A landscape with many peaks, sampled at points; each row gives a point and its height.
From any point a climber takes the steepest step (rise divided by distance) to one of its 2 nearest points. It stops when none of these is higher. Distance is the straight distance between rows; heights are no part of it.
z485: [109 170  94 157 136 137 120 146 140 109 136 113 135  71  76 117 118 114
 148 120]  (h 210)
z446: [152 186 143 136 110 159 123 153 108 146 189  71  86 120 166 117 113  48
  84 127]  (h 174)
z782: [165 178 168 111 125 183 131 127  83 119 173 113 103 110 135 126 119  65
  56 108]  (h 222)
z443: [149 132 154  99 162 169 125  86  96 143 154 152 117 105 137 115 125  90
  88 105]  (h 265)
z956: [140 134 143 132 124 135 113 164 119 152 126  98 156  63 135 138  83 129
  82  90]  (h 235)
z154: [135 135 119  80 159 146  95  87 127 114 128 191  84 138 101 141 151 103
 136  79]  (h 639)
z689: [133 106 108  84 110 123 189 119 170 136  80 101 145 158  72  84  99 137
 193 127]  (h 640)
z163: [112  80 109  71 116  94 155 162 167 126 120  89 145 157 103  92  94 128
 186 110]  (h 600)
z965: [133 102 172  63 111 115 123 119 104 187 148 175  81 155 146 164 148 144
  66 169]  (h 612)
z620: [146 195 122 148 158 145 152 134  91  45  98 141 142 115 133 118 127  87
 124 111]  (h 706)
z370: [117 132 165  74 113 100 131 146 118  96  92 173  72 113 106 157 131 144
  81 144]  (h 175)
z547: [143 155 142 152 143 168 184  97 121  46  72 139 133 116 129  96 127 126
 133 149]  (h 642)
z491: [143 201 114 151  97 103 119 156 118 158 183  78  86  88 161 171 113  79
 116 134]  (h 223)
z812: [157 129  95 153 145 145 130  79 146 143  89 128 140  83  92 114 135 159
 135 134]  (h 295)
z883: [149 118 109 159 163 158  86 136 145 136 110 156 149 143  90 185 125 123
 114 139]  (h 201)
z851: [170 174 128 145 134 132 142  93  99 136 138  91 103  83 141 146  89  75
 139 101]  (h 461)
z767: [102 128 145 114  92 146 158 138 138 133 117 122 132 101 131  93 141 184
  94 139]  (h 101)
z736: [169  83 131 154 107  99 110 172 154 121 160 104 169 162 151 104  98 146
 249 128]  (h 341)
z411: [110 100  96 154  96 103 154 113 170 185 118 110 128 144  98 127 125 151
 180 178]  (h 281)
z946: [156 120 184 200 105 127 123 142  52 152 148 127 152 117 200 108  94  88
 126 149]  (h 216)
z62: [164  89 163 164 130 137 113 108  87 170 120 122 172 134 171 135  76 111
  97 157]  (h 261)
z354: [138 107 120  67 129 110 129 160 159  90 159  93 155 133 117  78  88 113
 221  70]  (h 506)
z852: [109  90 129 133 141 180  87 128 167 173 145 144 141 127 128 133 155 162
 111  99]  (h 463)
z805: [114 190  99 174 125  86 137 166 124 136 162  94 110 101 113 190 109 106
 122 154]  (h 293)
z603: [ 86 105 143 165 147 129 132 129 169 152 122  82 151 161 171 146  98 104
 178 102]  (h 194)
z893: [115  99 112 112 114 189  90  95 128 171 136 187 103 139 110 112 183 196
 108 106]  (h 519)
z424: [113 147 163  55 104  77 135 175 131  92  65 146  61 162 130 174 145 143
 108 141]  (h 212)
z488: [154  95 122 118 170 132 145  76 145 110 120 132 102 185 105 111 151 119
 188 126]  (h 668)
z976: [118 170 136 142 170 135 107 159 118  44 124 135 116 151 125 174 175 143
 127  99]  (h 296)
z660: [145 115 133  94 124 118 133 160 129 135  83 112 139  93  96 154  90 149
  75 131]  (h 190)
z886: [117 105 153 143 181 166 141  92 123 153 106 121  95 183 133 133 173 149
 129 174]  (h 717)
z545: [123 104 135 101 121 102 145 133 139 177 122 162 106 146 131 157 145 158
 105 183]  (h 545)
z944: [133 130 139 113 180 177 102  81 119 125 127 142  72 136 133 149 166 146
 124  76]  (h 543)
z445: [123 104 120  69 112 109 142 116 157 108 136 138 134 116 147  96 128 110
 140  61]  (h 653)
z847: [113  69 112 152 131 152  85 134 181 172 120 114 191 157 105 134 103 125
 173 113]  (h 372)
z125: [127 133  67 161 109  73 120 121  82 111 168 125 153 114 102 116 137 105
 153 166]  (h 381)
z101: [125 184 106 171  73 129 124 199 101 148 155 114 146 116 178 130  53  49
 119 164]  (h 19)
z196: [121 103 127 185 120  83 105 148 145 128 137 105 171 167 158 148 106 118
 205 117]  (h 250)
z448: [106 179 118 160 168 149 114 142 104 106 148 124 126 141 135 147 181 124
 120 121]  (h 335)
z590: [108 156 150  92 139  93 128 172 130  42  90 143  69 158 127 167 151 144
 135  97]  (h 253)
z226: [133 133 140  97 105 115 117 142  93  73 119 119 158 108 172  74 130 155
 113  47]  (h 434)
z608: [142 177 135 174 111 124 125 161  86 125 126  98 161 123 152 157  77  66
 121 147]  (h 64)
z823: [159 152 144 131 127 123 155  83  81  98 166 145 109 101 134 126 144 120
  82 168]  (h 636)
z866: [120 126 128  98 122 127 146  92  87  93 179 178 109 124 128  77 172 153
  96 134]  (h 718)
z808: [149 118 123  84 154 117 157  67 128  92 115 158  78 150  94 104 159 128
 155  92]  (h 722)
z492: [ 56 124 149  98 101 124 147 173 170 125 128  95 113 143 120  82 168 180
 134 137]  (h 83)
z831: [146 137 185 158  95 110 137 132  91 133 147 105 148  89 200 104 112 123
  85 145]  (h 173)
z839: [145 122 116 125 130 141 101 100 129 180 158 116 135  58 132 123 118 145
 105  69]  (h 303)
z505: [117 157 101 143 130 144 121 113 130 129 143 136  93  77  87 121 158 164
 104 125]  (h 263)
z640: [102 135 156  54  82 123 133 130  99 175 128 168  74 154 151 121 178 166
  83 135]  (h 691)
z73: [105 101 110 171 128  87 129  99 136 173 181 130 130 151 133 135 178 151
 116 199]  (h 518)
z123: [129 105 128 182  80 116 145 122 153 116 121 148 174 134 161  88 131 137
 157 158]  (h 547)
z734: [151 152 143 167 146 159 151  77 123 146  93  93 119  84 109 144  66 100
 129 131]  (h 348)
z450: [125  83 111 146 122 139  95 139 186 164 143 127 173 134 148 114 139 162
 157  85]  (h 415)
z132: [165 202  99 127 160 147 142 122  99  84 103 116 111 103 141 171 106  70
 117  75]  (h 611)
z80: [122 127 120  69 133 116 118 163 176  78 134 113 129 127 108 118 129 119
 177  52]  (h 520)
z762: [115 121 141  87 137 117 118 163 167 168  60 130  87 179 119 161 155 166
 139 119]  (h 196)
z97: [154 161  82 159 146 161  71 126 131 141 142 188 115 126 119 187 161 124
 113 104]  (h 256)
z203: [155 103 137 143  90 116 142 156 164  86 145 122 178 158 150  80 121 121
 205 146]  (h 443)
z442: [ 91 125 123  92 117 115 150 107 128  91 184 185 139 131 128 100 143  95
 104 150]  (h 630)
z324: [174 113  67 124 144  77 119 110 105  96 168 156 147 151  84 117 171 130
 151 153]  (h 344)
z630: [124 140 104 150 115  79 159 129 102  82 133 133 145 130 106 143 119  99
 113 210]  (h 449)
z954: [187  92  79 134 122 119 142  65 139 144  87 137 157 115 107  99 106 127
 160 117]  (h 316)
z284: [115 138 163  80 111 159 146 126  90 123 109 150  59 149 138 119 179 205
  89 128]  (h 637)
z206: [135 111 131 136 149 161 114 129 102 105 110 147 185 119 139  85 106  91
 118 125]  (h 357)
z229: [ 88 142 134 155 139 131  95 156  98 100 160 137 125 141 146 134 176 183
  95 139]  (h 376)
z314: [118 120 128 159 113  85 109 153 119 153 178 115 167 119 151 127 141 157
 102 184]  (h 442)
z38: [120 150 113 186 141 110 105 173 106 150 145 109 142  96 101 164 128 153
 111 183]  (h 370)
z277: [132 118 151 108 173 138 101 113 140 163 134 112  93 122 141 176 127 122
 118  82]  (h 455)
z17: [ 91 114 145 137 166 143 106 157 174 162  97 128  88 164  98 162 145 143
 146 151]  (h 169)
z501: [105 111 126 100 152 118 101 112 133 199 169  85 115 100 150 145  99 107
 115  77]  (h 375)
z888: [163 132  75 149 139 121  92 121 101 116 166 168 122 153 101 165 183 153
 122 137]  (h 313)
z455: [136 113 133 112 152 172 111 149 145  96  67 191 140 115  76 163 116 130
  99 137]  (h 165)
z16: [134  98 122  84 138  80 145 128 157 142  79 124  97 154  95 168 116 144
 151 121]  (h 221)
z727: [145 132 143 145  93 164 177 106 151 101  74 146 169 143 155  76 139 130
 130 156]  (h 628)
z963: [125 106 122  76 106  97 132 150 152 155  89 119 161 116 131 172  46 118
 103 113]  (h 156)
z51: [126 157 180 141 114 157 136 119 126 142 159 123 119  93 155 132 118 157
  75 133]  (h 131)
z650: [104  93 135 144 175 144  74 165 150 165 102 128 130 111  81 172 123 155
 108 160]  (h 166)
z959: [119 145 124 137 127 126 121 154  92  92 119 117 162  88 140  68 131 145
 120 105]  (h 390)
z351: [146 111 106 119 154 152 134  72 119 123 100 148 162 128 109 107  92  83
 130 100]  (h 334)
z810: [ 71 189 129 160 125 138 135 172 125 114 138  94 140  98 178 109  99  71
 135 107]  (h 115)
z7: [106  94  99 116 128  76 145 118 166 181  95 104  84 166  97 165 131 149
 166 172]  (h 247)
z586: [137 119 139 143 149 145 125  73  69 138 154 154 145 142 179  88 151  91
 110 132]  (h 309)
z585: [140 168 130 149 104  82 165 113  72  97 166  99 112  90 117 132 115 106
  95 191]  (h 538)
z84: [110 100 143 115 167 143 164  87 143 148  95  93  99 203 135  88 165 138
 183 133]  (h 629)
z383: [119 121 131  77  89 180 110 127 114 106 123 192  94 144 124 117 182 194
  98  86]  (h 581)
z626: [ 83 122 148 157 114 120 126 154 141 142 125  99 163 117 167 107  81  78
 157 122]  (h 152)
z637: [118 120 126  73  85  69 135 147 137 102 163 112 145  96 172  98 139 160
 110  65]  (h 525)
z784: [181 101 140 160 144 158 121  84 110 182  81  97 157 116 119 135  58 107
 126 131]  (h 294)
z910: [102  86  96 167 111 130 131 139 173 162 108 106 173 158  81 146  70 133
 174 161]  (h 327)
z739: [ 81 141 135 123 117 112 142 153 179  94 166 116 101 129  97 114 170 153
 161 137]  (h 59)
z710: [118 106 135 146 130 129 131 106 145 132 133 155 134 174 130 142 175 148
 124 186]  (h 609)
z211: [127 107 110 128 107 151 179 114 166 103  74 134 167 145 100  87  97 109
 144 153]  (h 673)

For each start below, name the point where the climber stops.
z101: z211
z762: z640
z450: z640
z608: z211
z888: z866
z492: z620
z782: z445
z660: z808
z505: z445

Call two points neighbours if one is among the 2 nearest of the other. Go from one point of each pair to the other, from neighbour to neighbour, staying as high as possible. Name the lowest point that can't be avoided.
z620, z886: z446
z640, z886: z545
z866, z445: z650
z211, z445: z354
z620, z211: z727
z886, z808: z84
